A landscape with many peaks, sampled at points; each row gives a point and its height.
From any point a climber steps to the highest of the 2 points nearest to it. It stops when none of these is higher. Distance is the straight distance between rows; heights are no part of it.
(642): [ 13  -3  35  14   8 -42  29   8   7  15  13   3  29  39  -8  -7  42  -9
  15  25 -18  -7  -2 -26   4 -27  -1   0   9]  height 427
(484): [ 17  18  -8 -28  53 -35  14 -17  -6  -6  -2  35 -63   8 -13  24 -40   3
 -19 -15  37  17  10   9   6 -31  -9   0 -27]  height 109
(28): [  5   7   3 -19  10 -31  19  -3 -14 -13 -11 -37  -7   2  -7  24  12  11
 -19  36  12   4  26 -20 -35   9   6  45  15]  height 172
(196): [  7  -5   1  19   5  32   4  -7  36  -7  22 -47   8  39  16  18  16 -19
 -21  -9   3  17   4  -5 -22  40  16  -8  13]  height 292
(1386): [-17   8  38 -18  -9 -35 -30 -35 -11 -18  34 -39   5  25 -22  -8  22  -2
  35   7 -18  37  -4 -32  20  31  -2  -9  13]  height 225
(1533): [  1   2 -30 -36 -11  13 -60  -6 -29 -44   1  24 -41 -28   0 -14 -40  25
 -23   5  11   0  -3 -20  -3  28 -12 -11 -19]  height 270
(219): [ 16   3   0  -3  23  30  43 -14  11   3 -21 -32  -4  17  41  46   4 -19
 -26  -1 -25  -8  10   7 -13 -14  10  57  -5]  height 46
(1020): [-22  16  18  -5   7 -61 -39 -38 -13  22  14  37  26   5  17 -11  23  55
 -16  14  17 -12  15 -30  19 -34   9 -46 -23]  height 310
(320): [-31 -39   8   0  -4  -5 -33 -25 -24 -19  24  -1  -6   3   6   7   5 -27
  25  25  -8   1 -14 -19  59  -2 -32  14  -9]  height 329
(1219): [ 17  12  21 -22  18 -10  42 -33 -20  22 -20  26   6 -15 -32  -2 -23 -10
  31  20 -33  17   1  45   8 -59  11  22  -2]  height 506
(119): [ 12  14  31   6 -14  40   8 -35  13   7  17 -14  20  15 -35  -4 -19 -56
  34 -28 -20  38 -11  20 -18  19  20 -19  21]  height 477
(1178): [ 24  27  -8  -3   0  25  -2 -16  18 -17  13 -18 -30 -10  -9  -4 -43 -16
 -15 -42  17  26  -6  -8 -36  24  24 -16 -11]  height 582
(1120): [ 20 -17 -14  -5 -18  45  27  15 -12  -7 -26 -35  -8 -11 -17  22 -10 -16
   0   5 -17  -4  10  23  12 -11  -6  33  29]  height 426
(1176): [-15   4  16  44  16 -19  -1   4  39  41  26  54  27  28  34 -13  36   4
  -9 -14  16 -15 -27 -23   0 -29  -5 -45 -34]  height 273
(411): [ 16  32 -10 -53  -3  22 -47 -35  -9 -53 -11 -32 -29 -31  37 -15 -20  -7
   1  -3 -11  10  16 -14 -13  50  30  43 -30]  height 554
(1715): [ -5  29  19   0  22 -18   5 -38  10  47  19  28  13  13  -5 -16 -11  -8
  18 -23  -7  24 -33  11 -16  -7  26 -18 -26]  height 269
(513): [  7  17   5 -32 -21  -7 -43 -25  -2 -30   4 -33   9 -14   0 -14  -5  -9
  12  19 -12  11   4 -16 -20  54  28  23  -4]  height 528
(94): [  9  51   3 -53  30 -23 -47 -45  -6 -19 -15  11 -33   3  18 -18   4  32
  15  -2  -9  35  12   2 -24  24  27   3 -39]  height 405
(1413): [ 10 -29  38  52   1   0  21  29  33   9  33 -15  25  47  15   8  47 -23
   8  -6   5 -12  -7 -29  46 -21 -22 -12   8]  height 539
(1727): [  0  56 -21 -39   8  -2 -74 -31 -33  -5 -20  18 -17 -18  -3 -38 -32  49
  17  -9 -10  26  11   5  -5  25  27 -23 -49]  height 383
(1209): [ -7 -10  30   4  34 -66   9 -17   4 -36  26 -26  -2  49  21  46  16 -12
   3  23   7   1  20 -56  24 -15  -4  31 -14]  height 208
(29): [-30  25   2 -34  33 -57 -42 -18 -13  11   1  45  -9  -5   9   2   2  64
 -32  13  31   0  27 -10  -4 -20   6 -37 -29]  height 334
(625): [ -9 -23  12  19  37 -50  30  -4  -9 -26  22 -48 -22  33  -6  50  19  17
 -24  38  27  -4  36 -35  22 -25 -20  21   0]  height 199
(253): [  6   5 -23   9 -50  70 -12  46  27   3 -30   8  20 -46   0 -54  -5 -19
  34 -39  -5 -17 -18  48   3  13   0 -22  42]  height 411
(926): [-18   3 -10  12  -1 -35 -32 -10  18  27  26  36 -14   2   7 -18   6  33
 -24  -7  46   0  -8 -21 -47   1  11 -61 -21]  height 425
(1156): [-13   1 -11 -45  43 -18 -13 -38 -24 -23 -28  36 -22 -23   6  35 -28 -26
  -4  22 -14   9  34  27  24 -31 -15  59 -27]  height 132
(56): [ 10  18 -23  12 -19  10 -15  19   6  27   2  38  -1  -7 -31 -44 -38  15
 -15 -42  19   4 -43  10 -36   8  -1 -61 -17]  height 574
(977): [ -6  22 -30   0 -18 -19 -32   4  11  28  -3  41   3 -33   4 -33 -14  50
 -43   3  43  -4  -5 -12 -58  13  23 -44 -33]  height 480
(1580): [-17 -18   1  34 -10 -16 -13  23  -5  38  16  53  11  -5   6 -15  33  38
 -38  17  34 -22  -4 -17   2 -28 -23 -55 -10]  height 90
(1301): [ 20   0 -10 -12   2 -17  12  39  22  30 -14   9 -46  -3  14  16  -6  33
 -38 -49  46 -16  -7  26 -38 -27 -15 -39  -8]  height 51
(1632): [-29  16 -48   2  -7  17 -17   2 -32  20 -40  55  24 -42  37  -7 -37  16
 -21   2  20 -25  -2   5 -26   0  24   8 -36]  height 454
(792): [-14  -4 -26 -32  -7  52   1 -43 -18 -23 -11  13   4 -27   0  -4 -58 -49
  52 -26 -18  20 -25   5   8   3  16  29   1]  height 328
(1044): [ 24  11   0 -10   6  50  40 -21  -7  -4 -18 -18 -14  -3 -16  14 -34 -25
  11 -28 -23  24  -9  25  -1 -18  17  20   2]  height 459
(153): [ 17  23 -13  12  32  24  21  -1  46  52  -8  -7  -1  18  52  23 -16 -31
 -10 -57   2   4 -21  24 -22   8   8  20 -33]  height 37
(368): [  0 -27 -29   4   5  66  18  11   2 -45   9 -47 -42  32  -6  20 -31   9
 -43 -26  -4  14   2  17   3  19   1  -7  18]  height 538
(1246): [-20  15  20  14  22 -64 -11 -23  18  20  25  44  36  33  33  -9  24  22
  -9  -2   3 -12  -5 -31   4 -38  21 -33 -37]  height 294
(99): [-16 -33  -8  15  10  -2  18  -9 -28  36  -5  48  20 -23 -20 -13 -21   8
  19  19 -14 -14  -6  27  37 -55 -10 -20  -8]  height 340
(1019): [ -5  -2 -11 -40  16   6 -34 -34 -39 -42  -8 -16 -35  -5  -9  18  -8 -26
  28  26 -27  22  11 -13  39  15 -12  46  -3]  height 478
(874): [-18 -10 -14 -22 -42 -19 -35   8 -38 -12   9   5 -11 -28 -43 -33  -6  43
 -20  44  16  -4   8 -26 -23  33   0 -32  16]  height 274
(1395): [  0 -39 -10   6  21  22  20   4  -3   3   6 -18 -33  16  27  49  -5 -20
 -42  11   8 -15   9 -12  18 -25 -33  29 -13]  height 464
(418): [ 32  17  22  -5   5  16  33 -13  35  37   0 -13   1  10  -8   8   4 -14
   9 -30 -21  14 -17  35  -4 -15  18   2  13]  height 496
(880): [ 13  -4 -12   4 -23  75  27   7 -10 -39  -7 -44   5  11 -22  -7 -38 -24
   6 -51 -41   7   2  42  17  12   6  -1  43]  height 542
(1429): [ -1   0  27  29 -18  25  12  26  14   6  12 -36  58  19 -30 -12  36 -38
  56  15 -21  18  -1  10  11  30 -15   7  50]  height 428
(1559): [ -1  15  -7  22  -5  33  42  15  14 -29  -4 -81  30  -3  -2  -7   5  -4
  -7   4 -25  12  30  13 -18  65  32  49  11]  height 327
(417): [-21   7  14 -17  21 -53 -34 -29  17  -2  41   5 -35  14   9  -5   8  18
   3  -8  42  10 -17 -32 -16   5  12 -50 -19]  height 387
(1477): [ 14 -14   5  15 -22  48  -4  44  34  28   0  20   5  -3   9  -2  24 -10
   9 -33   1 -11 -23  26  18   4 -25 -28  22]  height 541
(768): [  8  42 -13 -29  28  19   6 -46 -23 -10   3  23 -13 -15 -30 -10 -61 -40
  49 -32 -23  32 -31  17  24 -15  13  27 -10]  height 308
(1749): [ 17  46 -19 -44   7 -14 -24 -17  -9 -53 -17  18 -56 -34   9 -14 -35  30
 -35 -25  42   5  21 -11 -40  28  21  14 -28]  height 424
(1779): [ -1  10  33  15 -10  22  10 -19   7  21  11  -3  41   4 -33 -13  20 -44
  53   7 -32  18 -16  18  10   4  18  -3  30]  height 451
(147): [-17  -2 -12  37  12 -13   3  -9 -28  75   2  57  29 -13  -5 -17 -28  15
  -3   4  22 -19  -2  26  38 -49 -10 -47 -32]  height 374
(1280): [-24 -19 -37  13   0  44  20   3  -5  51 -20  49  34 -19  26 -15   1 -25
  45  -4  -5 -11 -27  33  24 -30  -8   5  -1]  height 378
(192): [  8   0   4  31   7  21   4  31  77  14  21 -20  18  44  34  20  37 -25
  -5 -25  -1  -8   4 -12  -9  18   8 -17  19]  height 272
(551): [ 28  24  -9  13 -32  43   4  18  22 -27  -6 -39  13 -40   7 -26  -4 -40
 -13 -28   3   6  13  19 -25  48  44   7   2]  height 333
(1384): [-17 -42 -12 -13   4  -2 -37   6 -28 -26  12  17 -45 -16   3  21 -18  -3
 -38  28  16  -1   2 -26  23  -6 -50   2 -18]  height 211
(249): [-14   0   9  24 -21 -58  -2  49  11  -8  21  21  39  47   6  -6  49   0
  18  29 -14  -1  14 -83   0  13   9   1  -4]  height 492
(581): [-18 -21  -2  19 -38  36 -31  18   1 -25  39 -34  44   1 -11 -10  -3 -43
  34  19  16  12   6  -5  -4  79 -14   5  24]  height 344
(1376): [ 10   3   1 -27  40 -36 -48 -38 -43 -39 -12  29 -41   4 -21  -8  11  30
  16  24 -10  34  42   8  59 -18 -23 -13 -29]  height 442
(1484): [ -3 -34  56  46 -13  -6  19 -11  15   4  37 -25  12  31 -22  -3  29 -25
  15   1  21  17 -11  -8  46 -10 -22 -27  19]  height 568
(316): [ -6   8 -13 -37   8  -1  -6 -19 -31 -29 -33  24 -27 -37  19  18 -33  -5
 -14  25  -4   3  18   6 -15 -12  -1  57 -15]  height 143
(1600): [  2  11 -26 -32   3  44  -8 -35 -27 -61 -17 -19 -38 -26   3  22 -45 -39
  12  -9 -17  15  13 -12  18  16  13  59  -2]  height 499
(1267): [ -2 -23 -21  27  -3  34  -9  55  14   1  -6  23  21   8  55  11  17 -22
 -18  28  11 -43  -9 -32  -8  18 -30  32  -6]  height 126
(1128): [-29 -18  15  -5  22 -34 -18 -60 -33   1  -2  20  38 -15  11  -7  -3   8
  44  41 -37 -11  16   9  74 -48  -6  14 -15]  height 465
(507): [ -2   2 -14  18  -6  22   4  17  -2  55  -5  44   9  -3  -8 -23 -17   3
   9 -22   7  -2 -46  26  -4 -11  -6 -30 -20]  height 474
(1407): [ 23   5  -8  15 -11 -10  15  22  46 -14  -1 -75 -15   7 -19   8  29  29
 -18  -7   1   9  23  24 -38  33  35 -27  38]  height 203
(1616): [-40 -38  15   9   8 -56 -29 -27 -33 -31  -1  -4  23   4   1   1   9   1
  31  60 -23 -16  15 -11  82 -38 -38  31 -18]  height 453
(269): [ 14  16  12 -19  20 -26  32  18  -7 -13 -57   6  30   4  20  27  20  -6
 -22  37 -18 -31  25  -5 -41 -29  11  67   9]  height 437
(1769): [  2   2  -5  26  15 -28  26  38  58   6   6 -65   2  46   0  35  48  30
   3  -9 -17  -9  18   3 -17  17  33 -15  38]  height 187
(414): [ 15 -21 -28   0 -28  36  27  42  -9  -6 -44 -18 -21 -24  19  32   3  11
 -26 -18 -16 -43  16  26   8   3 -18  38  29]  height 385
(713): [ 22  15   2  24  -5 -36  -6  21  57   0   8 -57   4  -9 -24   0  41   9
  11   1  19  13   5  -3 -56  31  42 -49  32]  height 221
(148): [  4   8  -3  16  26   9  11  -1  42  42  11  35  23  31  57   6   0 -34
  -8 -33   6 -11 -32 -14 -23   4  -6  10 -39]  height 22
(876): [ 13  13   3  -4 -21  -3  46  30  -7   9 -54 -49   4 -19 -17  13  29  31
  -6   2 -30 -19  29  34 -12   6  10  52  39]  height 377
(1058): [ -7   4  15 -29  11 -61 -19 -27 -10  -5  20  26 -40   0 -16  -3   9  33
  -9  20  39   8   6 -10  -8 -20   4 -31   4]  height 362
(236): [ 16  47 -27 -21 -20 -16 -25  -1   0 -34  -6  10 -28 -59  -1 -52 -43  26
 -41 -16  31  -7   1  -7 -60  22  40 -14 -36]  height 467
(1252): [  6  11  -9 -51  17 -16 -34 -30 -55 -45 -14  14 -45  -6 -43  -3  -2   2
  32  26 -30  28  23   9  44  -3 -16  17  -4]  height 460
(805): [  9 -15  -8   8 -11  -6  -1  47  13  38 -12  38 -13  -3  20  -6  19  46
 -34 -10  37 -27 -11  13 -34 -15 -19 -41 -12]  height 58
(773): [ -7   8  -7   1 -15   3 -17 -19  -1  21   5  32  22 -17   2 -24   4  12
   4  16 -12   1 -12 -10 -25  15  24 -14  -8]  height 584
(1111): [ 11 -10  15  18  -6 -22  36  36  27  19   7 -58   8  35 -28  28  53  36
   0 -13 -15 -13  21  12  15   7 -14  -6  44]  height 173
(1282): [  4 -12  49  16  12 -19  13 -38   6   7  25   4  29  16   6   3  18 -36
  27  13 -22   4 -15 -19  40 -29  -2  16   0]  height 410
(315): [-14  -1 -32 -31 -24  34 -71 -13 -23 -27   8  10  -6 -32  34 -27 -30  12
   7   3   0  -5 -13 -19  -4  51   8  -6 -40]  height 293
(1404): [-13  15  20 -20  19 -30  -4 -55 -31  14  -2  37  17  -9  -1  -5 -10   0
  23  27 -27   6  -1  19  27 -33   9  10 -13]  height 481
(167): [ 19  21  -8  16 -16  36   1 -10  45 -29  18 -61  13   8  10 -10   1 -32
 -20 -13   3  23  26  11 -39  56  53   1   7]  height 309
(1431): [ -7  15  32 -11  10 -71  12 -11 -23  -1  -7  22  46  23  -5  -1  29   8
  17  43 -37  -6  10 -23   4 -33  15  22   0]  height 449
(783): [ 13  26  -5   1   0   8  26  29   2  25 -66  26   1 -29  38   5   2   7
 -23 -25  -6 -31   1  44 -34 -26  11  34 -15]  height 79
(25): [-37 -34  -3  16 -18  17   6  16 -20  -4   9   3  43  -1  -4  -3  18 -41
  44  35  -4 -10 -17 -17  17  21 -26  22  21]  height 384
(381): [-11  44 -29 -36  -2 -21 -38 -23 -39  -8 -12  45 -17 -32 -25 -28 -45  55
  -8  -9  -2  12  -1   0 -13   5  14 -27 -23]  height 412
(1224): [  7  31   4 -22  32 -29  12 -50 -12  24   6  34 -13  11 -11  -3 -62 -33
  38 -20 -22  33 -30  33  34 -18  -1  24 -32]  height 297
(51): [  4  -6  -2  14   0  20  11   7   0  11 -12  16  26   1  33  11  21 -30
   4  24  -9 -25 -10 -14 -10  -2  -6  31  -5]  height 108
(639): [-17 -18  -7   0 -25 -17 -21   2 -49  15  -5  26   7 -31 -50 -23   3  49
  -7  42   2  -9   9  -1   2 -24  -6 -42  21]  height 307
(603): [-35 -32 -20 -24 -11  17 -49 -12 -30 -21   8   4  -2 -23  21  -8  -7 -13
  19  27  -5 -12 -12 -25  16  29 -12  15  -5]  height 312
(1764): [  5  -8   5  12 -29  69   3 -11  -8 -26  15 -41  17  11 -28  -3 -27 -50
  28 -18 -14  33   4  23  -4  25   0  -9  36]  height 507
(1226): [-17 -26  18  37  22 -33  30  25   6 -16  41 -67   4  49 -17  37  32  11
   0  13  17   1  23 -42   8  13  -9   5  10]  height 189
(376): [ 22 -12  -3 -16  28   7  31   2   2  -1   3  -2 -63  14 -13  28 -37  16
 -33 -19  17   6  11  16   9 -46 -15 -13  -3]  height 96
(50): [-16  -1 -21 -28   8 -15 -34  -6 -33 -26   7  46 -46 -15  -9  10 -31  23
 -41   9  27   6   3 -13   2  -9 -33 -21 -21]  height 239
(717): [ 31  13   4 -14 -44   0  23  38   5  20 -40   7 -12 -41 -45 -18  10  38
  -1 -28 -24 -18  -1  47 -13 -20  14 -13  45]  height 313
(490): [ 21  25   0   1 -13   7   1  -2  30  14  -5   0  -1 -15  -5 -19   7  -8
  -7 -16   7  11 -18   5 -52  22  27 -15 -16]  height 652
(483): [-13  22  -3 -30  -7 -29 -18 -19 -24  -8 -25  22  27 -22  10 -15   4  21
  -4  46 -11 -10   7 -14 -36   6  23  23  -2]  height 537
(102): [ 14 -22  -4  -7   8   3  16  25  -5  13   8   8 -43   5 -16   4 -26  22
 -26 -39  36  -4 -17   8   2 -35 -31 -49 -13]  height 77
(390): [  0  14  12 -35  61 -40   5 -33  -4  -3 -17  60 -32  -4  -2  28 -35  -5
 -19  -1  13  22  34  24  22 -38 -12  33 -31]  height 121
(841): [  3 -17  22  21 -23 -28   3   7 -14  28  15   8   0  -1 -55 -28  36  21
   6  28  10   4 -13  -2   9 -19  -7 -43  27]  height 346
(1546): [ -3 -37   4  26  28   5   6   9  31   5  41 -28 -30  36  28  39  23  -1
 -27 -11  38 -12   0 -21  -8  -1   3 -31   2]  height 168
(293): [ -1  20  23 -34 -11 -22 -48 -47   1  -5  30  -5 -18  10 -16 -24   9  10
  26   3 -10  32  -7 -16  -1  22  21 -30  -3]  height 235
(177): [ -4 -46   8  32 -16  41  10  34  14  -7  29 -55  -4  44  -4  21  16   3
 -20 -26   9   4  15  12  31  26 -34 -28  37]  height 414
(397): [ -2 -11   2 -19  29 -48   5   5 -27 -30  -1 -15 -36   7 -18  43   7  17
 -33  51  26   3  43 -23   3 -10 -25  26  11]  height 186
(1212): [  1  -9  -1  -6  -5   8  14 -16 -40  14  -3  33   5 -26 -57 -33 -27   6
  30   9 -18   5 -32  27  26 -47  -1 -31  17]  height 311
(1645): [ 12  42  17 -21  -6 -29 -12 -23   3 -20 -13 -46  25  -2   5 -12  13  -6
  15  31 -32   4  10 -25 -36  40  34  58   4]  height 505
(822): [ 23  21  -1   6  -3  10  39  19  -4  -4 -65 -24  12 -26  25   5  29  -8
   1  17 -24 -35  21  19 -27  -6  21  67  12]  height 406
(899): [ -6   7  -7 -31 -33  -4 -69 -21 -23 -16  17   0 -10 -19 -21 -46  -3  35
   8  15  -4  17  -3 -18  -3  40  14 -38  -5]  height 251
(321): [  3  -2  -9  10 -36  28 -12  69  43  28  -2  21   3 -16  20  -4  32  17
  -4  -3   5 -37 -10  17   7  15 -32  -5  48]  height 468
(512): [ -8 -14   0  40 -16  36  13  45  29  -9  16 -61  35  35  -8  21  24   7
   4 -13 -10   5  25  19   9  55 -26   2  43]  height 382
(778): [-27  17 -24 -12  -1  -7 -32  -4 -26  13 -23  48  40 -17  46  -4  -2  32
 -24  32  -3 -41  15 -21 -26   1  15   6 -15]  height 501
(1411): [-23  -1  15  -7   8 -23 -52 -41 -11 -20  41  21 -42  18   7  -9   9  18
   8 -15  33  24 -14 -24  41   0 -10 -48 -32]  height 365
(206): [  3 -38   2  23   1  30   0  34  20   7  17  -4   0  25  39  23  20 -19
 -30  -9  25 -20  -5 -29  -5  14 -31 -11  -8]  height 148
(92): [  7  -3  -9 -14  -3  10  19  31 -29 -10 -67  30 -23 -45  10   4 -22  13
 -46  -6   8 -18  10  22 -34 -40  -8  23  -9]  height 110
(222): [-15 -49 -37  -7 -16  32 -23  32 -40 -35 -13  14 -29 -40   7  16 -24  -1
 -40  29  27 -29  -2 -20 -12   6 -42  13  -4]  height 181
(1257): [ 24 -41  38   9  31 -38  42  15  17  17  -7  -5   2  21  21  28  22  11
 -14   6  -7 -29  15  20  37 -57 -39  11   6]  height 141
(1124): [-15 -23   7  23  29 -26  -8 -19  11  12  47  25 -35  15  30  11 -16 -10
 -16 -27  58   8 -22 -16  23  -5 -27 -30 -42]  height 40
(571): [-34 -33 -30  16 -21  36  -7  45  -5 -21   8 -18  65 -24  -5 -18  18 -26
  52  30  12  -6   2 -21   4  61 -18  37  24]  height 363
(1403): [-12 -25  29  25  17 -43   9 -12   5  25  21  44   1  -2   7 -11  10  30
 -20  13  34 -13 -10   1  18 -51 -14 -45 -23]  height 112
(1092): [ -4 -50   2  19 -17  52  -5  23 -11 -17  32 -27 -17  15 -18  17 -19 -28
 -25 -12  22  14  -8  -9  24  17 -35 -32  23]  height 457
(607): [ -1  -3 -18  11 -24  55  23   0  31 -37   6 -48 -16  31   1   2 -23  -1
 -29 -51 -27  11   9  43  -7  40  18 -20  33]  height 587
(742): [  4   8  -6  27 -29  53   2  46  35  -1  -7 -43  46   3   1  -8  24 -26
  28   8 -12 -10   8  20  -2  45 -11  24  46]  height 402
(1312): [  0 -24 -24   2  21  35  26   1  -3 -26  -9 -47 -43  31   9  45 -17   9
 -44  14   0   2  29  -6   0   7  -6  35   4]  height 498
(150): [ 34  18  22   7  25 -19  40  -3  57  41  -4 -10  10  28  15  25  38   5
  10 -31 -19  -8  -6  23 -17 -38  26 -10  10]  height 462
(352): [ 11  29 -21 -24   6  -5 -19 -16 -28 -15  11  34 -29 -17 -68 -38 -41  40
  -3 -19   9  14 -22  -8  -8 -13 -11 -46   6]  height 466
(715): [-17 -31 -44  -5  -4  37   5  33 -31 -18 -48  37 -19 -46  21  12 -37  -8
 -37  -2  19 -33  -5  14 -17 -36 -32  14 -16]  height 144
(317): [ 38  17  20 -13 -19 -24  26  11  15  27 -33 -22 -13 -10 -46  -7  27  37
   8  -5 -13   3   7  37 -31 -27  18 -25  38]  height 275
(797): [ 14   0 -19   7 -47  31   5  65  16  13 -44   9  -9 -44  13 -13  13  22
 -10  -6   1 -41   1  29  -5   5 -13  15  41]  height 407
(1796): [  1   4   0   9  -6   4  52  19   5 -25 -23 -82  -4   8 -26  12  20  44
 -19  -1 -30  18  32  27 -15  38  19  41  32]  height 348
(1659): [-17 -22  24  47 -16 -24  -3  28  14 -13  35  16  40  50  19   5  38 -28
  15  17  -4  -8  -7 -66  37   3 -10   5  -9]  height 514
(689): [ 18  24 -14   6  -5  38  34  14  28  28 -38   0 -10 -20  49  11  -9 -12
 -22 -62 -13 -15  -5  33 -21  13  18  28 -19]  height 55
(406): [ 14  22  -7  19  -4  10  21  57  30  -9 -19 -40  32  11  16   7  36   0
   5  12 -15 -21  29 -18 -24  28   3  54  12]  height 18
(725): [ 22  -3   2 -11  18  19  41   5   2  17 -41   3 -12  -6  30  44  -7  -4
 -30 -12 -10 -18  11  35  -5 -41  -8  41  -6]  height 57
(23): [ 24  36 -14 -25  11   8 -16 -32  -3 -38  21   5 -35  -7 -47 -14 -53   1
   8 -44  15  31 -24 -14 -11  12   4 -25   3]  height 529
(1265): [-29 -22   9  -3   0  -9 -54 -42 -31  -7  26  19 -19 -10  -2 -16  -4   9
  17  10  -3  19  -8  -8  66 -15 -27 -28 -26]  height 345
(70): [-16  23  11 -33  -6 -38 -13 -12 -24 -19 -20 -15  49   5  -1 -15  27   1
  49  48 -56  -4   3 -25 -11  19  28  45   3]  height 486
(1382): [  1  15   6  -8   1 -31  22  11 -20 -12 -30  -4  49   1   4  13  14 -17
  19  42 -31 -19  12 -22 -21   3  11  76   6]  height 463
(1332): [ -2   7  30 -13  24 -37  -8 -34   8 -19  29 -40   2  43  10  22  21 -20
  17  14 -10  13   5 -49  -3  18  14  20   5]  height 215
(849): [-16 -16 -33  -8   0  51  30 -23 -18  19 -21  32  22 -22  10  -8 -31 -46
  48 -11 -24   9 -32  31  10 -23  10  29  -2]  height 349
(1721): [-15 -21  46  43  -8 -21  -1 -48   2  21  34  30  44   9   2 -23  20  -6
  31  12 -21  -8 -12 -19  53 -35   2 -20 -14]  height 396
(277): [-10  -6   9   6  19   1  -7 -29  11  32  32  30 -11  18  31  10 -24 -31
  -9 -27  17   7 -32 -15  11   2 -13  -2 -47]  height 28
(1700): [-29 -38  29  21   3 -48  11  -5 -34 -22  24 -25  24   4 -29  11  27  -6
  24  47  -2  11   5 -31  66 -16 -48  30  -4]  height 436
(1121): [ 27  25 -16  18 -47  57  -7  39  49 -16 -10 -14  32 -47  12 -47   4 -36
   6 -20   2  -2  -3  41 -12  48  17 -28  11]  height 364
(1428): [-26   0 -21  38  11  20   7   4   0  73   1  68  46  -2  24 -19  -2   1
  23  -2   4 -22 -24  20  29 -34  -4 -22 -19]  height 413
(453): [ -8 -26  30  18 -12  -5  14   6 -11   0  31 -49   3  15 -56  -1  16  -8
  13   9  13  27   6  -2  14  20 -12 -24  38]  height 535
(1586): [ 11  13  29  -3  -4 -37   0 -17  34   6  21 -34  11   8 -41 -12  35  -3
  19  11   3  31  -1 -15 -45  14  38 -32  27]  height 238
(826): [ -5   1  -8   8  -1 -10  14  16   6 -27  14 -50  32  19  20  23  20 -11
   1  23  -3  -7  24 -51 -28  51   4  56  -3]  height 29
(1513): [-28   0   6   6 -12 -56   6  36 -19  -6  -4  32  56  30  25   2  26  -8
  31  46 -37 -17  17 -57   9 -12  13  32 -12]  height 469
(1496): [ 26   8  22  -3   7 -25  26 -11  14  15   5 -51 -22  17 -42   5  27  16
  11   7   9  10   6  14 -25 -21  22 -27  39]  height 254
(1271): [ 18 -32   8   3  -1  -7  36  23   3  27  -4 -34  -2  19  -6  38  27  19
 -18   1 -19 -24  14  28  30 -27 -28  15  33]  height 156
(1364): [ 27  22  17   0  19 -14  39  25  46  40 -30  27  31  27  42  19  37  -9
   7 -10 -32 -26  -1  17 -13 -46   6  28  -3]  height 432
(1806): [ -9  26 -37  -2   5  -7  -8   1 -20  35 -28  49 -14  -1  10 -21 -61  -4
 -37 -29  28  -2 -37  18 -19 -12   0  -4 -35]  height 609
(1041): [ -2 -11 -22   6 -32  57   1  24 -11  -9 -15   9   5 -31 -19 -29 -17 -11
  13 -14   3 -11 -20  16 -11   5  -4 -17  21]  height 472
(572): [  5  -3  -8   6  19   8  26  -5  20 -17   3 -42   9  46  40  48  16 -13
 -32  18 -15 -12  16 -40 -26  22  12  52  -4]  height 36
(1602): [ -3  37 -34  11 -11 -12 -11  21  -2  45 -28  40  -6 -20   2 -37 -37  25
 -37 -24  30  -6 -23  19 -56   3  21 -28 -37]  height 557
(1435): [ -6  -3 -40 -47 -12  26 -35 -17 -37 -61 -25 -11 -22 -60  22 -21 -38 -20
  10  10  -7  -2   5 -14   2  30  17  49 -11]  height 525
(683): [ -6 -34  -1  23   2   8  -7  13  14  21  39  15 -46  13   8   4 -13   1
 -23 -37  57   3 -21 -14  -3  -8 -23 -62 -20]  height 54
(1363): [-27 -34  18  33  -7  22  26  26 -23   0  21 -38  49  13 -27  22  23 -38
  53  15  -3   6   7  -3  37  12 -33  26  33]  height 404
(421): [-15 -14  30  33 -21  -5  -5 -21  -9  28  39  30  22  -3 -32 -33  19   2
  21  10  -1   3 -23  -7  31 -20  -3 -52   8]  height 376
(1307): [ 20  -5  21   8 -20  33  20  20  22  34   7  21   1   2 -20   4 -10  -8
  27 -61 -29  -3 -24  51  34 -18 -19 -37  32]  height 625
(1089): [-26  12 -68   9  -7  27 -13  20 -32   7 -44  51  -6 -30  22 -24 -68  -6
 -28 -24  26 -27 -37  10 -17   0  -8   4 -38]  height 513
(1116): [ 30  26 -19 -20 -18  27 -15   7   8 -58   6 -19 -21 -48 -14 -35 -42  -3
 -32 -32  27   8   0 -16 -36  35  30  -9 -21]  height 524
(965): [ -5  26  16 -47  39 -30 -52 -40 -27 -20  -8   7 -16  20   8 -13  28  29
   7  35 -11  31  26  -9  16  -3   5  -1 -28]  height 423
(864): [ 30  11  25 -11  10 -12  46   0   6  49 -28  22   8  -8  -9   0  12   7
  17  -5 -34  -3 -16  54  -3 -52   5   9   4]  height 544
(371): [ 14 -14 -17  -4 -18  57  18  22 -19   3 -15   7   7 -17 -40 -11 -33 -11
  22 -52 -19  -8 -41  36  17 -22 -18 -30  24]  height 540
(446): [  2  -2   9  31   1   1  -9  37  55  22  20  23  28  28  24 -15  45 -14
   2  -4   7  -5 -20 -21  -4   1  -4 -40  13]  height 248
(1201): [ 12  17  -3 -25  14  -3   2 -17   4 -24 -16  -8 -32  -7  20  27  -9  -2
 -33  14  18   5  20 -19 -40   8  14  35 -11]  height 159
(1735): [ 31  17  -3   5 -52   4   7  45  25  13 -32 -25  -4 -38 -17  -8  23  24
  -2 -20 -11 -18  12  35 -11  23  13   1  56]  height 357
(1012): [-26 -36  22  17 -28  19 -22  -1 -21 -26  51 -34 -11  13 -28   8  -5 -25
  -1  11  23  27   4 -29  23  43 -32 -17  27]  height 497
(273): [ 11  42  18 -30  41 -35   4 -70  16  29  21  17 -28  23   0  -2 -23 -22
  31 -23  -3  37 -14  14   5  -5  26   0 -26]  height 285
(1424): [ 15 -44  45  21  19 -35  28  -3  11  18   2  15 -27  -4   0   6  -3  14
 -18  -1  27 -10   3  15  34 -58 -39 -30 -12]  height 127
(447): [-15 -32  18  33  34  -2  26 -10  24 -16  47 -67 -13  66  13  36  21 -11
  -6  -3  10   6   7 -24  16  -4   4  -8  11]  height 180

Call two points neighbours if one is among the 2 nearest of the other. Go from one point of each pair to the other, from neighbour to neighbour, staying as high as possible. Name the lowest point that can't be avoided.
(864) and (490) | (320)
(490) and (56) | (1632)
(56) and (411) | (1727)
(1484) and (607) | (512)
(1307) and (864) | (414)
(56) and (1806) | (1602)

Two climbers start at each pair of points below. Name the first point that both come to, or write never.
(683) and (1580) | never
(1267) and (805) | never
(1301) and (1403) | never
